Points, in no order, along strands that fork and pass close to each other.
In the rows, 128 means zero.
Points whose rows are less than 165 apart are linked; no others are. Some points are linked to none.
Marap: [126  92 122 140 142  90 177 113  82 168 126 133 106  96  92  95 145 117
 132 125 129 126 180 100 103 144 137 121 118 101 112 153 123 166 152 166
 151  89 127 167  93 149 134  99 168 135 166  91 127  99 123 139 116 158
 101  68 124 126  97 142 116]
kek: [148 170 130 128 114 161 106 100 152 169 131 151 148 147 156 153 148 132
 127 140 161 103 165 128 116  97 111 121  94 122 107  95 167 110 161 126
 147 134  33 146 120 162 146 148 100 188 138  95 162 117  88  90 142  87
 112 106 144  98  97  80 112]
Pidu: [126 145 179 106 134 132 149 149 141 157 170 124 104 118 136 134 139 112
 125 161 140 107 169 128 117 153 151 101 143 104 112 119 145 154 127 175
 142  91  96 169 120 137 122 100 151 150 130 110 144 115 140 106 138 175
 120 106  98 134 111 118 142]
rafo: [187 168 138 118 123 145 130 118 178  86 103 128 163 132 143 164 137 120
 141  93 139 105  82 130 193 177 112 173 118 115 146 102  95  99 127  78
 124 121 154  67 158 123 115 166 116 123  82 183 145 146 206 172 126  51
 166 171 154 117 121  93 150]
nonit: [147 151 135  90 118 147 115 135 168  73 119 111 147 112  96 162 151 121
 132  72 134  88  77 122 184 185 133 202 147 128 165 153  93 119 116  84
 114 111 171  65 158 115 108 144 135 122  84 186 119 156 217 174 156  36
 155 200 136 121 117  93 153]
kupeg: [ 98 105 141 152 109  93 125 118  83 141 121 106 136 158 104  72 174 122
 144 145 136 163 157  78 117  90 118 127  97 155 128 147 128 155 121 150
 162 142 121 148  89 105 124 118 183 142 119 124 135 147  84 140  93 171
 142  96 108 118  89 139 108]
duvok: [172 165 179 122 148 168 130 132 157 125 126 118 147 161 156 140 172 114
 123 137 140 111 134 132 156 125 115 102 114 131 126  90 134 106 106 115
 140 140 101 141 121 100 132 132 132 143  99 146 149 141 150 136 105 159
 170 129 136 120 104 103 146]
gep: [ 71 115  58 134 105 113  77 106  60 147 110 127 101 151 133  98  83 143
 134 133 106 134 137 117  95  58  76  84 105 153 136 110 100  94 146  94
 104 183 118 105 103 131 168 156  85 122 144 103 116 164  74  87 115  82
 118 136 168 153 184 202 107]
Zusaf: [131 137 114 144 107 141  98 118 150 134 155 145 126 122 142 142 115 136
 120 122 166 114 156 129 104 107 130 147  99 140 120 101 182 123 164 141
 130 118  48 125 144 154 137 143 118 162 142  88 134 135  81  71 184 127
  89 135 126  99 130  64 101]
Kugag: [ 70 114  63 118 118 127  98  93  84 133  99 143 102 143 133 111  50 158
 113 127  72 151 126 136  96  87 105  80 115 126 142  95  84  90 136 114
 105 177 137  93 131 158 155 148  61  96 151  82  98 144  82  82 134 103
  88 124 178 146 204 200 128]
duzum: [ 89 122  89  79 138 137 113 100  97 160 109 162 130 141 150 147  43 159
 119 127  64 126 124 158 118 142 120  94 148 110 105  87  93 105 160 125
 119 151 131  68 142 213 147 147  71  94 126 112 125 133 140 108 161  77
 102 129 170 120 162 191 166]
Banu: [ 93 134 125 108 111 118 120 101  95 158 182 115 113 143 143 114 164  88
 131 168 146 133 185 100  67  94 133  67 110  94 118 114 130 152 120 146
 143 133 111 164 110 118 119 114 152 132 154 105 173 172  98  90 106 199
 119  80 127 145 116 178 102]
Mepo: [ 99 125 176 111 118 129 111 129  95 152 183  97 118 157 130 107 186 101
 131 179 140 149 156  99 106 115 130  79 117 100 135 125 120 130 108 143
 164 139 136 156 106  93  95 122 160 118 139 138 167 174 119 119  75 203
 140  98 113 138 129 176 133]
pame: [108  86  66 137 121 110 122 116 115 105  91 155  98  94  74  91  42 157
 109 131  99 177  91 138 104 105 125 145 112 168 161 127 119 124 137 106
  89 139 163  80 139 151 161 133 101  99 149  68  74  87  82 103 155  91
  56 132 159 123 195 164  96]
pefu: [147 121 191 157 119 165 148 177 174  67 183 128 117  86 153 159 152 101
  89 148 152 118  98 137 109 153 184 144 134 136 146 116 183 169  85 177
 121  85 143 172 162  76  97  86 157 122 110 148 116 111  99 124 140 186
 125 119  79 137 106  79 121]
minob: [169 113 152 163 153 113 156 119 133 159  76 130 146 137 124 105 171 118
 141 125 153 125 155 109 129 112 120 134 113 117 126 127 161 156 125 160
 166 105  77 160 100 120 127 116 167 171 115  98 156 122 102 151 128 134
 144  88 126 101  64  79 104]
Rozul: [174 123 128 188 109 142 126 124 156  67 105 106 161 147 129  95 163  99
  98 119 171 152 115  95 127  86 121 148  76 182 152 101 166 141 111 123
 151 132  97 135 123  45 136 142 146 129  95 141 128 141  72 126 114 146
 164 143 115 123 117  83 107]
Tetoz: [100  98 169 149  79 123 137 113 105 130 174 135 123 114 111 111 158 101
 117 155 143 157 172  98  88 105 144 114  73 138 151 113 199 183 100 189
 161 123  96 169 134  95  82 103 185 141 130 107 136 129  64 118 123 201
 104  80  65 124 124 126 101]
Sas: [124  95  95 124 139  89 186 107 104 146 123 158 101  88  67 113 105 126
 121 133 122 140 156 142 100 148 150 132 126 121 134 153 133 158 153 140
 134  92 129 139 126 180 145  92 138 131 166  62 115  81 107 123 145 147
  57 101 127 120 130 150  96]
Kem: [104 162 115 110 127 149  79 157 153 121 170 131 124 127 177 170  64 147
 112 121 116 107 101 171 108 129 143 110 151 126 134  87 146 103 136 153
 110 152 123 125 176 153 137 148  51 129 121 120 116 138 125  63 173 119
 113 167 128 139 180 130 153]
kaze: [ 69 191 122  94  81 142  44 147 130 203 206 136 136 140 173 187 111 143
 124 125 182 103 147 118 113  93 156 123 123 137  95 119 179  82 159 174
 116 161  50 154 130 169 118 143  91 143 143 113 145 176 111  51 175 103
 131 142  80 139 118  92 126]
fozin: [172 112 111 161 175 120 172 119 116 121  71 137 121 146 135 115 103 129
 124 126  91 136 144 144 129 122 102  92 140  92 109 114 103 138 135 104
 124 134 113 146 140 147 146 124 117 127 142 103 136  91 131 130 105 141
 121  74 177 121 125 146 130]
Furu: [177 112 116 152 192 106 199 121 153 143  39 126 140 128 123 112 170 151
 161 101 114 120 129 139 175 160  87 135 147 102 100 149  84 137 117  89
 129 109 140 128 109 125 129 111 150 140 140 166 145  98 196 207  95 122
 171 107 149 126  71 126 140]
mezo: [154 154 176 138 129 177 146 177 188  58 162 110 133 111 167 172 151 119
 107 138 150 104  90 153 139 177 179 140 145 131 143 115 165 138  68 151
 116  94 144 163 164  65 115 121 140 124 100 165 124 134 150 129 143 144
 144 158 103 140 108  62 145]
liket: [147 160 167  91 160 171 133 116 136 168 137 146 125 165 173 160 117 131
 150 161 123 115 166 167 166 144 120  70 158  91  84  94 104  90 136 127
 149 133 103 140 131 168 127 126 105 141 124 156 156 114 203 152 101 141
 155 111 163 132 125 143 181]
gim: [136  81 117 141 168  75 147 123 102 145  79  99 134 127  92  75 177 137
 147 100 109 133  83  86 177 138  72 168 142 138 110 194  81 133 131  92
 132 159 193  98 106  94 111 124 161 112 144 183 107 119 174 210  67 138
 158 143 124 140  97 172 132]
Supak: [136 109 118 152 143 121 155 112  98 107 132 128  96 111 123  94 130 133
 110 168  98 155 142 131  93 117 127  77 139 115 150 120 118 162  99 115
 111 123 164 155 136 102 140 115 144  96 152  94 116 122 108 117 101 195
  88  82 163 139 154 172 107]
dekaz: [117 114 121 146 125 100 106 118  77 186 110 107 140 160 115  95 148 116
 156 124 157 136 161  78 131  81  86 141 107 127  99 143 114 119 154 126
 154 157  91 148  79 140 143 135 152 152 118 112 149 140 101 150  95 121
 157 103 140 115 100 126 125]
giti: [176 168 133 138 151 125 166 128 199  88 122 153 126 108 136 190 107 151
 121 115 150 100  98 210 157 178 161 155 133 104 154  91 125 167 117 128
 115  58 107 131 179 150 126 121  97 147 132 113 154  83 160 117 187  71
 117 141 150 131 138  52 145]
Zefo: [140 106  90 134 106 122 122 133 119  89 109 125 124 117 101  93  87 129
 101 109 101 149  79 133 140 119 128 153 128 174 160 125  98 112 144  74
 123 162 181  77 151 119 145 146 102  95 107 136  85 121 109 127 131  81
 127 178 149 137 186 161 125]
rav: [ 79 169 162 103  83 143  56 162 136 151 214 103 132 142 141 149 141 116
 138 131 172 115 142 109 111 101 138 134 110 152 109 126 163  95 128 155
 140 166 110 136 123 126 129 144 125 118 110 134 132 196 111  95 141 155
 150 185  96 139 139 120 129]
keze: [ 95 160 145 113 133 116  74 189 158 137 165 144 135 111 177 191  80 147
 124 122 153  92 105 169 121 146 173 135 177 114 114 168 161 152 124 178
 105 109 136 176 155 131 115 139  93 130 128 128 118 139 133  89 169 116
 132 177  99 154 147 109 131]
Fuvu: [164 131 159 111 170 127 167 126 154 155  75 115 148 130 125 120 194 125
 161 121 126 123 124 114 174 157 114 137 135 119 113 148  90 116 129 106
 134 128 135 119 103 130 113 122 160 136 106 166 147 115 199 199 106 130
 183 131 129 103  84 104 163]
Guzim: [162 179 123 114 101 165 101 139 161  84 126 101 169 137 159 172 123 121
 120  87 148  92  89 121 168 136 132 163 125 145 141  99 119  96 135  95
 125 135 137  98 149 109 134 165  99 121  80 158 125 156 161 131 147  83
 163 209 131 128 126  95 149]
dag: [131 128 106 148 122 124  98 132 110 112 103 118 141 165 140  91 119 135
 141 116 103 145 124 118 132  92  89 112 128 142 113 103  91 101 138  86
 138 176 135 112 117 113 156 158 105 123 105 128 117 144 105 135 103 104
 158 131 152 134 150 153 123]
Nesus: [179 115 172 166 136 130 157 116 146 121 114 145 141 121 127 116 179  94
 124 122 150 140 147 130 126 121 139 144 104 138 148 107 190 168 104 177
 155  81  71 154 129  96 103 105 167 146 110 107 145 110  81 140 145 159
 131  90 104  87  72  45  96]
gipub: [181 132  99 157 179  87 193  87 143 166  55 147 140 112  90 127 109 142
 159  85  97 120 109 148 174 178  97 170 157 103 105 146  73 147 160  76
 126  87 130  87 129 185 121 125 129 123 149 140 127  92 190 190 145  47
 139 118 150 107 116 127 132]
defi: [168  99 168 176 110 157 160 123 164  81 119 137 143 136 124 101 163  86
  92 120 158 153 124 110 104 102 159 147  85 173 160 100 205 172  76 158
 148 109  89 154 139  48  92 117 162 130  99 138 126 131  62 124 122 179
 141 108  84 103 101  67  95]
Vuto: [146  92 125 156 141  99 167  90  87 175  71 133 137 133  95 106 154 127
 158 113 146 124 181  95 125 125 124 143 120 100  96 152 139 152 166 162
 158  82  66 169  75 160 151 111 163 157 150  84 146  99 105 152 125 127
 117  80 127 113  63 105 105]
Pogif: [199 108  99 150 155 110 221 114 170  82  64 142 103  96  82 116  90 131
 126 103  81 138  86 183 157 168 124 163 160 114 166 149  72 166 130  86
 112  81 189 109 172 146  99  98 115 106 152 140 121  75 180 173 146  74
 122 122 152 119 128 131 108]
Tud: [130 107 114 109 140 114 148 121 113 144 114 130 117 117 115 121 118 138
 125 119  64 140 120 134 153 170 112 110 180 109 112 161  72 127 134  84
 122 137 189  93 136 150 128 127 130  75 129 160 115 119 188 166  97 137
 134 136 142 129 157 177 150]
podum: [113 156 182 101 149 193 127 186 176 113 183 119 100 144 205 165 150 116
 154 162 153 108 124 148 165 164 161  91 163 110 115 149 130  78  59 132
 135 137 172 165 115  74  99 120 130 117 119 203 143 160 197 144  80 187
 170 150 112 166 114 118 192]
zor: [153 126 127 128  64 133 122 135 142  51 150 116 129  97  94 124 102 108
  95 118 152 136  89 118 135 135 162 196 118 179 156 142 169 142 131 138
 127  80 140 115 150 102 136 127 149 121  98 130 107 120 109 119 167 111
 113 175  91 129 150  80  88]
Fabir: [108 107 101 121 141  94 122 122  97 127  92 130 134 131  98  99  96 145
 111  97  63 142  97 134 144 140  94 126 159 135 136 135  83 125 138  80
 108 161 198  72 142 144 137 147 104  69 125 140  95 113 144 151 115  97
 124 143 162 132 185 197 133]
Dus: [113  81 163 149  81 108 150 126  88 126 124 120 135 129  87  85 176 103
 121 152 140 174 152  93  99 104 129 136  73 167 145 137 180 182  94 188
 179 130 138 152 111  79 102 121 193 145 105 136 135 150  72 145 107 198
 111  97  73 136 109 120 108]
niri: [123 113 119 119 158  82 140 105  90 166 105 128 138 116  92 114 134 140
 137 104  98 128 129 109 138 151 109 146 151 104 110 163  81 136 159 103
 113 127 167 105 106 173 137 118 146 131 145 123 112 112 164 158 115 120
 129 124 143 121 125 168 128]
Nusaf: [154 109 101 133 165 115 168  96 105 142  96 161 103 133 148 108  79 134
 149 139  76 156 166 145 103 122 115  47 145  71 101 105  95 137 122 114
 115 146 108 150 142 167 162 122 108 117 165  83 139  93 129 102 101 156
  91  41 193 131 152 169 129]
Buko: [141 133 102 115 160 151 172 106 141 119 120 164  93 131 155 117  71 157
 118 153  83 168 140 180  94 141 135  47 161  85 140 103 127 140 105 109
 103 134 122 144 164 142 149 123 105 110 148  87 125  92 126  98 132 163
  76  60 183 134 185 157 130]
pof: [ 87 158  87 127  74 154  62 102 119 153 153 127 124 161 157 138 103 132
 120 134 144 117 154  96  97  48 101 106  86 170 130 103 136  69 157 116
 114 183  56  99 105 144 143 159  86 172 128 106 126 193  59  52 137  75
 118 142 126 113 157 141 118]
fugus: [154 137 124 136 163 164 176 125 151  79  99 152 102 142 151 121  79 134
 115 152  72 160 125 183 128 161 133  65 168  98 134  99  94 131 104  97
 107 128 162 115 171 127 133 122 105  84 128 130 126  78 155 135 116 156
 115  86 181 142 183 148 148]
dama: [ 71 139 155 104  95 113  85 175 121 138 193 124 114  83 135 160 100 145
 122 145 157 105 130 149 107 151 184 156 152 132 122 175 184 151 111 183
 106 108 145 156 137 144 128 129 131 127 129 128 105 123 117  88 165 141
 109 173  67 154 145 114 129]
lem: [196  91 119 184 184  94 188 105 116 141  37 132 143 141 121 111 144 149
 143 114 115 131 140 146 151 114  98 129 150  97  92 117  99 123 129 119
 139 105 123 150 121 110 158 125 138 141 140 132 145  97 141 173 103 128
 151  80 155 116  77 138 119]
Beve: [150 126 111 129  70 125 116 108 154  70 126 118 170 112  76 135 112 124
 122 102 164 122  97 115 165 127 164 225 100 180 170 161 144 123 151 123
 130  73 130  88 135 118 154 147 142 143 112 140 116 116 127 122 187  70
 125 197 122  99 135  72  83]
nikig: [ 93 170 105 103  95 164  53 141 129 162 192 133 132 148 177 158 107 136
 132 139 154 115 149 140 101  85 126  95 109 144 104  95 147  80 157 151
 119 165  62 121 136 152 132 139  65 140 140 105 125 184  90  68 162 107
 125 142 107 137 144 129 142]
Sali: [143 177 174 107 126 171 105 183 184 104 152 106 134 146 181 174 141 124
 148 134 144 100 119 157 172 157 146 105 166 110 129 122 131  87  88 130
 131 131 157 152 135 100 116 136 101 128  86 183 136 148 181 121 109 139
 182 167 117 142 117 101 179]
nebi: [162 123 104 188 104 145  92 118 146  85 103 118 138 164 141  96 146 120
 113 128 151 128 131 111 110  55 106 128  87 178 140  91 141 114 131  95
 135 161  85 129 116  79 163 150 114 146  99 127 123 136  58 100 107 109
 160 139 140 122 129 100  96]
fipa: [ 74 147 111  69 136 139  68 132 113 149 141 160 125 135 157 168  24 163
 110 120  75 119  84 194 117 144 140 118 159 122 129  88 121 108 145 159
 108 155 134  88 159 202 135 156  52 105 135 129 108 150 122  86 179  75
  92 173 134 140 177 157 167]
lel: [134  86 172 166 132 129 168 132 102  94 123 105 140 133 127 112 213 100
 108 157 128 165 129 105 105  96 146 120  84 161 154 129 164 161  69 164
 165 117 146 146 112  55  88 109 189 122 123 155 129 133  91 152  95 203
 159  88  75 120  82 133 121]
riki: [126  71 139 127 165 110 157 129  90 118 105  89 141 131 126 102 206 139
 130 135 100 142 111  99 169 137  94 117 135 138 128 188  88 121 102  78
 122 155 197 124 103  79 118 100 167  95 140 194 125 133 182 199  54 182
 167 128 128 142 102 188 151]
Milim: [ 71 144 181 111 114 138  92 180 138 145 211 124 114 104 160 159 141 126
 132 165 160 117 139 135 114 154 173 107 149 108 122 165 173 150  95 187
 128 113 151 192 136 109  98 113 147 124 135 157 125 151 132 104 130 182
 144 146  63 177 133 121 145]
sufo: [ 82 173 144 108 110 132  77 141 133 205 183 142 133 120 152 182 121 134
 155 136 184  98 156 111 108 128 152 136 132 118  81 127 180 114 156 195
 128 121  40 165 108 172 122 121 116 156 150 104 153 141 121  80 171 116
 119 131  83 138  92  70 130]
Ribe: [140 127 120 134  88 148 122 142 141  58 125 110 130 112 109 103 107 116
  87 113 139 140  97 110 127 136 143 168 113 187 161 123 133 123 123 100
 130 131 159  97 132  87 155 149 116 107  94 131  78 145  91 115 136 104
 117 184 116 135 158 124 107]
Tapuv: [122  98 167 135 125 138 155 153 115 111 140  93 119 126 124 110 197 107
 102 166 119 161 124 101 123 124 123 121 121 143 141 150 125 134  84 134
 143 126 186 134 111  68 100 118 181 118 102 162 120 140 133 174  79 201
 154 120  97 124 101 160 139]
vunet: [105 116 118  78 137  95 138 130 122 152 139 134 131  95  75 143 104 138
 129  89  83 108  81 139 145 182 127 197 163 137 140 164  82 143 159 103
 114 126 196  62 127 194 107 124 127 125 128 161  98 120 188 163 158  61
 109 182 138 113 154 169 144]
timin: [ 79 102 116 123 127  83  90 124  69 144 121  89 137 160 111  77 165 131
 135 140 118 146 110  91 141 100  94 114 124 144 131 150  90 107 130  84
 138 188 180 113  82  85 142 129 125 102 118 162 110 179 131 164  55 141
 171 151 131 160 150 206 139]
Nelal: [153 106  93 138 170  72 176  87 103 187  73 147 134 106  77 122 112 145
 161 102 101 116 137 118 152 162 108 172 152 103  94 170  93 136 198  95
 123 105 127 112  96 190 147 122 131 142 168 113 113  91 171 178 132  65
 119 115 138 120  98 144 132]
daki: [113 127 125  91 148 100 123 107 127 164 103 134 151 117  77 128 139 127
 142  77 105 111  87 101 172 167 100 188 161 131 130 163  84 109 163  74
 107 141 171  52 116 163 107 144 146 125 120 181 103 127 208 191 126  59
 148 181 129 122 145 153 161]
lifib: [ 72 106  55 120 126 123 110  97  80 138 112 151  97 127 137 102  65 150
 123 140 104 132 148 112  51  80  92  42 104  96 149 103  99 123 135 117
  96 157 121 129 140 144 149 133  94 127 182  59 111 143  75  68 135 129
  58  71 187 148 183 187 107]
fuf: [ 96  85  52 151 150  99 108  85  66 167  68 150 131 133 101 119  50 169
 147  98  78 123 111 105 116 109  95 149 123 133 106 131  84  94 196  98
 113 147 135  91 103 192 163 146  98 132 176  97 106 113 103 132 133  47
  82 111 172 119 143 179 120]
rulur: [172 143 118 130 135 137 181 144 185  57 146 157 118  95 126 149 102 138
 103 106 135 132  80 187 132 172 170 178 139 115 175 110 131 165 125 119
 106  67 141 113 182 121 124 120  97 119 123 107 118  85 147 120 180  95
  87 138 144 120 137  85 120]
zad: [107 175 187 108 118 152  84 172 139 165 188  94 122 158 153 149 177 110
 144 155 173 127 156 107 125 126 143 118 125 123 111 129 143 104 100 167
 141 162 110 155 113 106  95 122 136 133 124 148 164 184 141 104 111 182
 165 128  95 128 115 104 155]
Piva: [113 102 148 126  99 108 146 147 129 102 186 149  90  73  92 126 107 113
  92 166 133 148 128 150  91 148 170 131 138 132 147 155 179 173 111 166
 111  91 147 150 157 133 122  93 158 129 141  91 104  97  86 107 159 170
  56 108  86 133 148 127 102]
bobel: [108 110 141 132  73 112 130 114 121 122 182 162 109  93  85 106 113 109
 118 145 153 156 163 120  84 116 148 142  92 152 141 132 199 169 114 185
 143 109  98 151 133 129 119 106 161 146 143  94 131 113  77  92 157 194
  78 110  73 122 135  93  84]
vemum: [ 80 129 203  93 129 160 127 190 138 128 191 105 112 124 156 164 174 115
 143 173 137 109 145 140 124 166 157 101 163 106 115 153 140 121  80 165
 133 119 176 171 116 100 106 107 159 117 125 181 136 147 169 142 101 204
 155 128  96 160 115 139 158]
nar: [120 192 136 137 122 143  70 183 183 121 141 148 143 114 198 205  75 159
 129  92 189  72  99 189 134 149 188 134 154 121 132 169 186 176  96 169
  98  91 115 198 171 105  94 126  91 142 122 149 127 124 128  87 150 122
 149 159  96 166 126  70 130]
Lote: [ 82 120  72 107 111 130 113  97  99 143 145 140  76 126 167 115  85 126
 134 133 115 120 186 126  53  95 113  30  90  81 117 110 129 135 145 136
  88 159  78 148 133 176 131 132  92 161 189  59 155 147  77  58 135 140
  68  67 179 127 149 177 113]
pavu: [182 165 158 125 149 174 153 158 187  76 135 113 144 130 154 178 155 115
 115 130 156 102 104 155 168 155 148 129 134 115 135  84 138 110  92 130
 139 111 126 132 155  86 120 134 114 133  85 151 146 132 171 141 125 125
 164 149 136 127  95  79 148]
maf: [134 144  89 159  82 160  67  97 144 108 114 134 137 173 151 126 112 127
 111 122 154 124 142 113 108  49 103 127  73 181 131  90 159  90 167 112
 125 165  37 109 112 125 165 155 101 160 121 110 133 149  52  73 141  81
 141 148 133 109 154  98 106]
soru: [145 128 110 136 141 122  97 118 115 148  78 117 159 156 133 123 135 137
 153  97 116 125 114  99 170 100  85 164 121 137 111 124 101  95 161  71
 133 169 130  87 101 133 139 167 122 127 102 150 123 135 127 175  90  77
 173 147 145 113 127 140 141]
pifet: [160 128 109 123 137 136 173 130 151  84 110 132 131  93 105 126  91 136
 114 116  90 141  84 174 144 165 137 154 151 122 164 122 100 159 118  88
 103 107 178  97 173 143 126 127 105  87 120 123 111  83 154 137 158  90
 107 142 152 128 160 130 131]
zabo: [165  79 125 173 147 107 184 145 130  89  71 112 151 112  88  86 191 126
 129 120 133 155 103 102 151 124 110 181 117 154 124 159 132 164  94 147
 146 107 173 128 107  83 118 100 180 120 127 166 121 103 126 197 109 138
 152 113 117 108  73 107  99]
Fenim: [188 132 106 151 156 123 194 108 165 100  49 160 133 123  97 139  99 144
 142  95  81 125  94 186 189 176 110 143 151  94 125 120  63 159 142  69
 118  94 165  88 168 156 116 126 108  96 131 154 135  80 201 188 148  60
 146 125 170 114 111 126 135]
Salo: [147 146 117 144 142 133 115 106 114 162 110 133 159 165 148 131 159 118
 142 136 135 110 165 100 134  97  99 127 103 112 104 112 131 101 167 120
 149 145  60 146 104 163 150 153 132 163 123 101 160 124 117 139 129  87
 142 106 144 106  92  92 125]
tebe: [161 143 161 122 171 148 152 134 142 125  99 113 142 160 154 120 193 126
 150 144 114 139 138 120 169 140 127  98 134 126 129 135  99 102  94  99
 152 154 139 117 107 102 117 124 145 121  96 181 154 131 174 185  77 176
 187 134 123 118  88 132 159]
vev: [121 162 204  75 152 166 120 158 143 168 160 104 129 169 166 132 203 108
 183 161 159 139 145 119 149 131 145 111 145 104  91 129 118  84  82 155
 155 147 120 149  95 112  98 113 148 120 122 155 170 159 185 151  87 193
 172 123 113 140  91 114 178]
kofos: [139 148 120 105  88 129 118 131 151  94 137 110 164 105  71 153 138 131
 125  80 161 112  79 107 176 170 150 232 132 154 158 157 120 115 145 120
 119  80 163  76 130 116 123 135 153 142  93 155 108 118 181 154 183  36
 143 212 126 110 111  77 121]
suvek: [123 145  96 123 117 144  93 125 150 112 149 142 112 123 139 144  75 149
  89 128 123 128 120 153 100 108 136 111 119 140 136  99 147 110 150 136
 108 145  91 127 157 159 139 155  96 142 135  95 123 112  83  71 179 118
  92 133 129 115 167 115 120]
kezev: [ 90  97 158 110 127 108 135 124  70 142 142  91 111 142 118  97 211 118
 143 174 127 148 141  75 123 131 113  89 114 127 131 157 107 151  98 135
 160 120 182 145  89  70  99 115 189 111 131 173 151 155 135 164  68 230
 151 114 106 140 108 192 127]
Peri: [134 172 145 119  86 160  74 150 145 106 176  92 154 139 144 148 142 107
 120 109 168 106 101 102 146 108 154 148 132 174 124 126 159  94 122 134
 127 146 124 125 130  95 124 165 104 126  82 151 122 174 138 104 141 116
 165 194  96 143 136  97 141]
nat: [ 84 109  69 169 124 104  91 118  59 136 100 119 115 170 135 100 106 148
 152 121 120 120 146 104 119  56  65 117 118 128 102 116  92 106 160  99
 130 184 105 130  90 119 178 152 112 138 142 114 121 160  76 116  71  81
 138 113 162 140 137 175 115]
Popi: [125 111 122 129 144  85 105 121 114 156  83 104 167 136  97 108 167 131
 140  95 117 121  99  86 168 127  76 176 133 142 108 175  88 100 168  71
 113 175 175  67 107 142 121 138 139 119 108 175 118 133 175 203  95  86
 165 171 130 114 112 151 139]
sasa: [ 87 118 109  89 111 120 105 109 100 160 188 133  87 118 144 117 129 104
 129 153 117 106 199 120  71 113 137  48 111  68 125 112 132 137 141 155
 116 127  91 175 139 144 117 109 112 133 180  72 159 147  99  61 140 175
  84  68 131 150 138 170 109]
boraz: [115 152 172  82 154 133 147 170 156 151 169 116 117 127 139 152 142 126
 133 141 132 101 148 158 149 170 143 113 175 104 107 141 113 115 121 152
 135 107 143 151 118 138 128 106 153 129 128 149 135 122 178 150 120 157
 140 140 124 148 121 131 168]
nebu: [116 101  39 149 138 107 131  87 103 137  76 169 127 127 102 117  44 155
 124 106  94 153 107 146 111  95 106 146 118 157 146 131 105  95 175 106
  92 125 121  80 113 187 164 133  93 134 175  68 107  85  87  98 157  57
  58 122 175  98 164 143  94]
deze: [104  84  69 122 108 104 130 110  96 128 130 151 103  81  74 101  74 136
 120 134 116 156 135 135  84 126 141 156 104 162 162 153 145 135 151 138
 114 115 154 102 125 165 157 112 128 126 156  51 105  83  80 104 165 130
  51 115 135 115 167 148  79]
Zufas: [130 111 173 148 143 135 170 141 150  86 173 136 107 102 130 133 150 100
  86 161 129 157 125 137  86 141 153 122 129 121 156 116 177 155  97 155
 126 105 131 156 155 100 112 101 171 123 132 117 121  98  92 130 127 197
 103  85 101 127 141 108 122]
zevif: [116 165 188 105 125 138 114 139 138 189 177 120 133 119 139 153 154 117
 163 146 178  95 187 124 110 151 160 105 138  97  82 120 175 145 129 201
 154  98  48 186 116 159 110 108 127 155 143  88 148 128 132  78 150 156
 122  94  92 131  92  79 133]

A fork is a point with three links. Follow the links from the first point to the second and name the forks in between, in order.
Fuvu, gim => pavu, Dus, Popi
Salo, kaze => Dus, pavu, vemum
pefu, Kem => Dus
Buko, dekaz => pavu, Dus
sufo, Lote => vemum, pavu, Dus
Mepo, vunet => Popi
pavu, Sas => vemum
Furu, Sas => pavu, vemum
daki, fozin => Popi, Dus, pavu
Popi, vemum => Dus, pavu

Follow the links from the first point to the second, and from the first to the third. Name the last point that the two ways share.
Banu, Nesus, nar => vemum
Tapuv, fugus, keze => pavu
Buko, podum, duzum => pavu
Pidu, Salo, Mepo => Dus
dekaz, gim, Marap => Dus
